Points on a hilly landscape, in no order, each with its height.
A climber steps from a point to the highest of its 2 nearest points, and stops where none of them is higher. Distance is the straight distance between rows; heights are no part of it.
seb: [ -7  -8 -12   5  -5 -21  -9 -23  -2 -28   8   0  -9  -7  -8   1 -11 -16
   7  14  17]  (h 20)
Tutib: [-16 -19  -8   0 -11 -14  -4 -22   0   0   3  12   4  -7  -1 -10 -13 -19
   7 -11  -6]  (h 731)
punef: [  0   5  16   0   1  19  16   5  31  20  18  -7  -5  -2 -10   3  14  18
  -4   1   4]  (h 591)
kop: [  1  -1 -12   5  -2  -7 -20  12 -24  -2 -12   4  -3   8  11  -7  16  11
   3   8  -8]  (h 822)
daf: [-15  -4  21   1   4  12   5   3  11  21  -2 -12   4 -17  -5 -16  -7   4
  -5  -3   1]  (h 187)
Tavu: [-10 -11  -3 -17   6 -24  12   1   2  -3  -5  -7   0 -11   1  14  12  -6
   2  -2  18]  (h 83)
nenus: [  9  -4 -24   2 -13 -24   1 -15 -22  -5   5  -1   2   1 -11   1  -2 -12
 -12  -6  -2]  (h 534)
Dur: [  5  12  -9 -16   4   8  16   5  10  12 -14 -22 -11  10  -3  26   1   4
 -11 -16   6]  (h 496)
gagek: [ -7 -11  -9 -10  -4  -5 -22  -7   5   2  10  -1   0   1  -5  11  10 -14
  -3  26   3]  (h 380)
Zir: [-10  -2 -14  13 -23 -18  -3 -15 -13  -6   4  12   0 -12  -8  -5  -8 -21
  -8 -22   2]  (h 629)
kuf: [ 10  -2  -1  12 -12   2 -12   6  -1 -15 -18   7  -1   0 -15 -22  -5 -11
  12   0  -8]  (h 341)
tuta: [ -9  -5  -4  -6  15   8  -1 -15  -3  14  16 -11  -7  -8   8  23  -1   8
   5  25   2]  (h 468)
Nubi: [-17   5  14   0  15  -1  11  -6  11  25   5  12   9 -21  -4 -21   1   5
   9  -1  -3]  (h 168)
luf: [  2   7   6  -5  -4  12 -15  26  -8   4  -8   5   9 -18  10 -12   2  16
  -2  -1 -15]  (h 615)
Gode: [-10   4 -15  -5   2   1  -4  -4  -2  16   7  -8  -5  -8  -8  30   6  -9
   8  28  11]  (h 427)
pabel: [  7 -12  14  -7  14  -2   8   4  13  -5  18 -14  -2  12   2   2   6  24
 -16   5   5]  (h 469)
Vovol: [ -4 -11   9  -6  25  -2   9  -1  30  -7  23 -13  -9  19   2  23   6  11
  -6  15  15]  (h 423)
mavu: [  1   4   6   2   1 -14   4   2   4  18   5   9  10  -3  -3 -29  -5  14
   9  -4 -11]  (h 152)
zivuz: [ -3  -5  10   4  11  23  13   5  10  -4 -17 -11   1  11   0   6  -7  -3
   1  -6   1]  (h 402)
rufi: [ -8   1 -19  -1 -11  -2   4   3 -17  -2 -11  -5  -3 -14  -2  15   2 -18
  22   1   9]  (h 544)
koge: [ 19  -1   5 -12  -5   7   6  10   8 -19  -7 -17   3  -3  -8  -6   1   0
   3   8  14]  (h 600)
nidi: [  6  -1  -4 -16   4  12   9  -8  13   7  -5  -5 -15   5   8  12  13  27
  -3   0 -12]  (h 592)
sepop: [ -9   9 -10  12  -9 -11  -3   7 -24  -1 -10   8   9   5  -9  12  -8  -1
  23  -2   1]  (h 479)
toz: [  1  -1 -13  -2   6   9   5  10  19  12  -1 -14 -13  13  -1   8  12   6
  15  13   7]  (h 652)
lavu: [ -8   1  -8   1   2 -23   7 -12   2   7  -2   3  -3 -17 -27  -2  13 -16
  10  13  16]  (h 239)
naro: [ 16  19 -24 -14   7   7   5   3   4 -18 -13  -2  11  20   1  14   8 -22
  13   0  15]  (h 337)
goda: [ -3   9   0  25 -21   1 -28  -2 -14  -3  -8  29  -4  -2  16 -16 -16 -26
  -5 -13 -21]  (h 5)
nevib: [ -5  -6  20   9  19  12   2   7   2   3   9  -6   3 -27  11 -11 -13  17
  -7   0   3]  (h 212)
Dopov: [-15   7  13 -14   8 -13  21 -13  21  23   2 -10 -11  11   3  39   1  10
 -16  -4   0]  (h 584)
potu: [  8 -10   0  10   2 -14   0  -2  -4  -8  -7  10   9 -11  -5 -25  -6 -11
 -13 -21  -8]  (h 108)
fem: [ -3  -2   5   7 -10  10  -6  -2   1  -1   4   1   2  13 -12 -16   7 -14
  18  19  15]  (h 483)
vila: [  3  -9   0   5   9  19  -3  -1  -2 -11 -18   8   2   4   4 -13  -4  -7
   8   3  -8]  (h 358)
Lem: [ 18  -2 -19   2 -10 -15  -7  -5 -19 -23   5   4   4   8   3  14   3 -17
   0  -6   1]  (h 461)
nuto: [-10   5 -22   2 -21 -14 -20 -13  -2  -2  16   8 -10   0 -21   2  11 -12
  -4  22  10]  (h 324)
rem: [  3  11   6  19  -5 -16 -17  18 -12  -7  -1  29   2 -21  15 -30 -27  -7
  -5 -14 -11]  (h 799)
dedoz: [ -2  -9   7  -3 -16  -1 -11   7  13 -10  -9   0   9   2 -23 -22   2 -11
   9  11   4]  (h 403)
tulu: [ -9  10  22   2  14   5  18 -12  35  28  11  -5 -13   5 -17  13  -1  16
 -10  -2  -4]  (h 693)
makun: [ 15   2 -14  -4 -18   5   5   0  -6 -10  -4   3  13  21  11  12  10 -24
   6 -11   8]  (h 389)
kino: [ -7  -2 -12 -12  11 -19  -1   3   4 -22  -8  -9   0   3  -7  15   0 -21
  12  -4  29]  (h 68)
tiv: [ -2   8  -5  -3   4  23  13  -2  14  12   4 -11 -28  19   6  21   3  20
 -14 -19  12]  (h 424)
feguv: [  3  -2  -4   2   2 -16  -4  -2  -1 -25  -7  -5  -2   7 -14   6 -11  -6
  20  12  11]  (h 46)
kele: [  4   8 -10 -16   3  -3  21   5  14  15   0 -17   1  -6 -15  17  19  -7
  -8  -6   4]  (h 557)
Kuref: [  5   1 -20 -22   6  11   8  -6   1  -3 -19   3  -3  19  19  15  10   8
   6  -2 -12]  (h 545)
zezop: [ -3  -2   4  -6   3  10  -7   6 -13   5  -1   0   1   6  27  -6  16  21
   7  14  -2]  (h 735)
sisu: [  0  -6   4  16   8   4   0   2 -12  -8  19  -1   7 -34  -2 -16 -14   0
  -2   4   8]  (h 243)
nite: [-11  10 -12  34 -10  -1 -17   5 -26 -24   5  24   4   2   6   8  -2  -6
   7  -4  -1]  (h 85)
Mavaf: [ -9   1  -3  11 -19 -26  -2  -8   0  17  26  10   2  -4 -17  -9  -3 -10
   1   0   0]  (h 230)
Nad: [  1  13   5   1  -3 -10 -24  21  -6  -3   0  21  15 -14   1 -26  -8   7
 -10  -4 -18]  (h 686)
pize: [  1   9   1  18  -4   9 -21  -3 -21 -12 -15  28   3  -5  16 -22  -7 -17
  15  -1 -15]  (h 29)
fise: [-15   1  10  -2   7  -3   0   3 -12  17   6   5  24  10   0  10  -8   2
   8  -1 -11]  (h 179)
tagu: [  7   0  -4  10   6  -6  -5  -1  -6  19  -1  16  18  -6  -9 -33   5  -6
 -15 -10 -12]  (h 130)
pema: [-17  -1   9 -17   5 -15   5   2   0  19  -2 -11  -3  20   0  22   2  -1
  -9   5   4]  (h 541)
vose: [ 10  -2  -9 -15  -1   1   8  -7   2   9  10  -5   7  -8 -18  -1   7   1
   1   4  -2]  (h 634)
Rivep: [ 13   3  -6 -20  -1   8  -2  -1 -14 -13 -30  -4  -3  14  29  15   5  -6
  -1  -1 -15]  (h 514)
bemi: [ 27   7   5   4 -17  13   3  -3 -16 -13  -4  -9   3   5  -4 -12  -3  -8
   1   4  11]  (h 467)
nirum: [ 27   7   3  16 -16   5   0  -2 -21  -8  -1   2   7 -13 -14 -19   3 -21
 -13  -6   4]  (h 361)
pufo: [ -4  -5  12   2  13   4 -11   8  -3  13  18  -2  10  10   4   7 -12  12
  -8   8 -11]  (h 163)
Fet: [  7   3  23   6   7  28   7   0   5   1 -15  -5  -2  15  13  -4 -12  16
  -9  -5  -7]  (h 453)
Gir: [  3  -2   6 -13  -7  23   1   3   2  -7  -7  -2 -16   3  23  -3  13  35
  -3  -3   0]  (h 658)
kibat: [ -2 -10 -17   8  -5   6  -5   5  10  -5   3  -2  -2  13   1  -3  19  -5
  20  12  10]  (h 569)
Liruv: [  2  -1  -4   4 -13 -16 -25   5 -21 -15  -6  17   0  -7   1  -9   1   4
  -8   2 -20]  (h 717)
vimuz: [  4  11 -17 -13  -8  13   9   6  10  -1 -17 -12  -6 -12  -9  10   2  -9
  32   2   4]  (h 643)
Lefer: [-13   2  20 -12  18 -13  19 -15  27  32   7  -1  -6  -2  -8  25  11   2
 -10  14   0]  (h 622)
sukit: [  0 -12  -8 -10  -1   9 -23   4 -13 -20 -17   1  -1   9  14  19   6 -13
   3   6  -3]  (h 473)
zufu: [ 10  -3  14 -12  -2  29   5  -5  26   2  14  -6  -3   0   1 -13   2  17
  -7   2  -6]  (h 625)
rudos: [ -6   1 -18   7 -21 -27  -1  -1   5  -6  12   6  -7 -13 -24   2  12  -9
   9   4   8]  (h 273)
Kozag: [ -2 -13  -2  -6  16  -6  17  -2  19   1 -19  -9 -16   0  -6  -6  -4  18
  -2 -14 -11]  (h 109)
naso: [ -3  -9  -8  -2 -19   0 -14 -24  -8   9   6  11   4 -19  13 -20 -20 -12
   2 -10  -9]  (h 855)
Dab: [  7   8   8  21   3  13  -5   1 -23  -6   3   3  12 -18  -9 -17  -5  -1
 -14  -1   7]  (h 288)
kobir: [ -3   7 -12 -16   3  12  12   4  16   4 -23 -20 -13  10   3  14   2  -9
  20   5  23]  (h 768)
Gesab: [ 26   2  15  -7  -6  24   5   0   3  -9  -2  -7  -2   1   9 -13 -12  16
 -14  -5 -16]  (h 522)
Regop: [  6  -1  10  16  14  14  -8  14 -12  -1  19   8  15  -1  19  -3 -13   6
  -1  -8 -16]  (h 141)
Bap: [ -4   3  24 -10 -11   9  19  -4  26  22  17 -11 -12 -16  -1  24  18  14
 -11  12  13]  (h 504)
meruk: [  2  -2   2  10  -7  -5  -8  -6 -11  -6   8  21   7 -27  29 -26 -24 -14
  -2 -10  -5]  (h 705)
vono: [  7  -8 -13  12   1 -14   8   3   8  -1  17  -9   5  15 -13   5  -3 -19
   9  -2   9]  (h 351)
pez: [ -9 -19  -3   2  21 -17   9  -8  12   1  19  -9   2  18   2  11   3  -6
   2   7  11]  (h 386)
Mim: [ 18   7   6 -15  -8  12  17  -3  14  -4  12  -4  10  -2  -8 -11  11  13
  -2   7   1]  (h 745)
lapor: [  9   2  15  -2  10   3  -8  18 -11   0  -9   1  -1  -7  18  -4  -1  26
 -23 -11 -21]  (h 562)
zubi: [ -1  -9   1 -15  24  -2  16   2   9  -7 -18 -17  -8 -12  -1   9   8  13
  -5  -4  14]  (h 95)
Rati: [ -6  12   9  30  -7  -2 -21   8 -15 -34   1  29   4  -2   8 -17  -8  -8
   3  -4  -6]  (h 55)
bona: [  7   2  -5  23  -2   4 -11  11 -29  -7  12   6   6   0  14  -1 -10  -1
  12  -2  -9]  (h 117)
funos: [ -4  11  14  10   4  28   6  -6   9   7   0   1 -17  19   7   3  -6  26
 -22 -22  -3]  (h 391)
geke: [  4  11 -17  19  -8 -18  10   8 -15  -3   1  -2   3  20 -13  11 -14 -19
  17 -10   4]  (h 419)
zazi: [  3   0  11  -9   3 -18  11   8   0  11 -12   0   6  12   2 -13   5  18
  -9 -14 -12]  (h 135)
fosa: [  2 -13  16 -11  10  -2  14  -5  12  -2 -19  -4  -5  13   8  -9   4  16
 -18 -24  -7]  (h 123)
fazu: [ -1  -4  14  -6   9  -2  -3   8  -3   0   0 -13  -6   8  12  10   0  31
 -29  -6  -7]  (h 519)
mun: [-20   0  19 -17  11  -2   2 -13   1  18   4  -4  -7   4  10  16   0  14
  -1  21   5]  (h 503)
gudom: [-15  -1  -2   8   1  -8 -12   3  -2  14   9   6  13  -4 -19   4  -7 -11
   5   2  -4]  (h 199)

Call two points neighbours if one is among the 2 nearest of the other. Go from one point of each pair to the other, from neighbour to neighbour, staying as high as possible. Name the lowest point that can't be avoided.
kobir / kop: vono
naso / rem: meruk
naso / kop: Nad

Where does a climber stop that starts at each point below?
nite: tulu
nuto: tulu
sukit: kop
kino: Mim
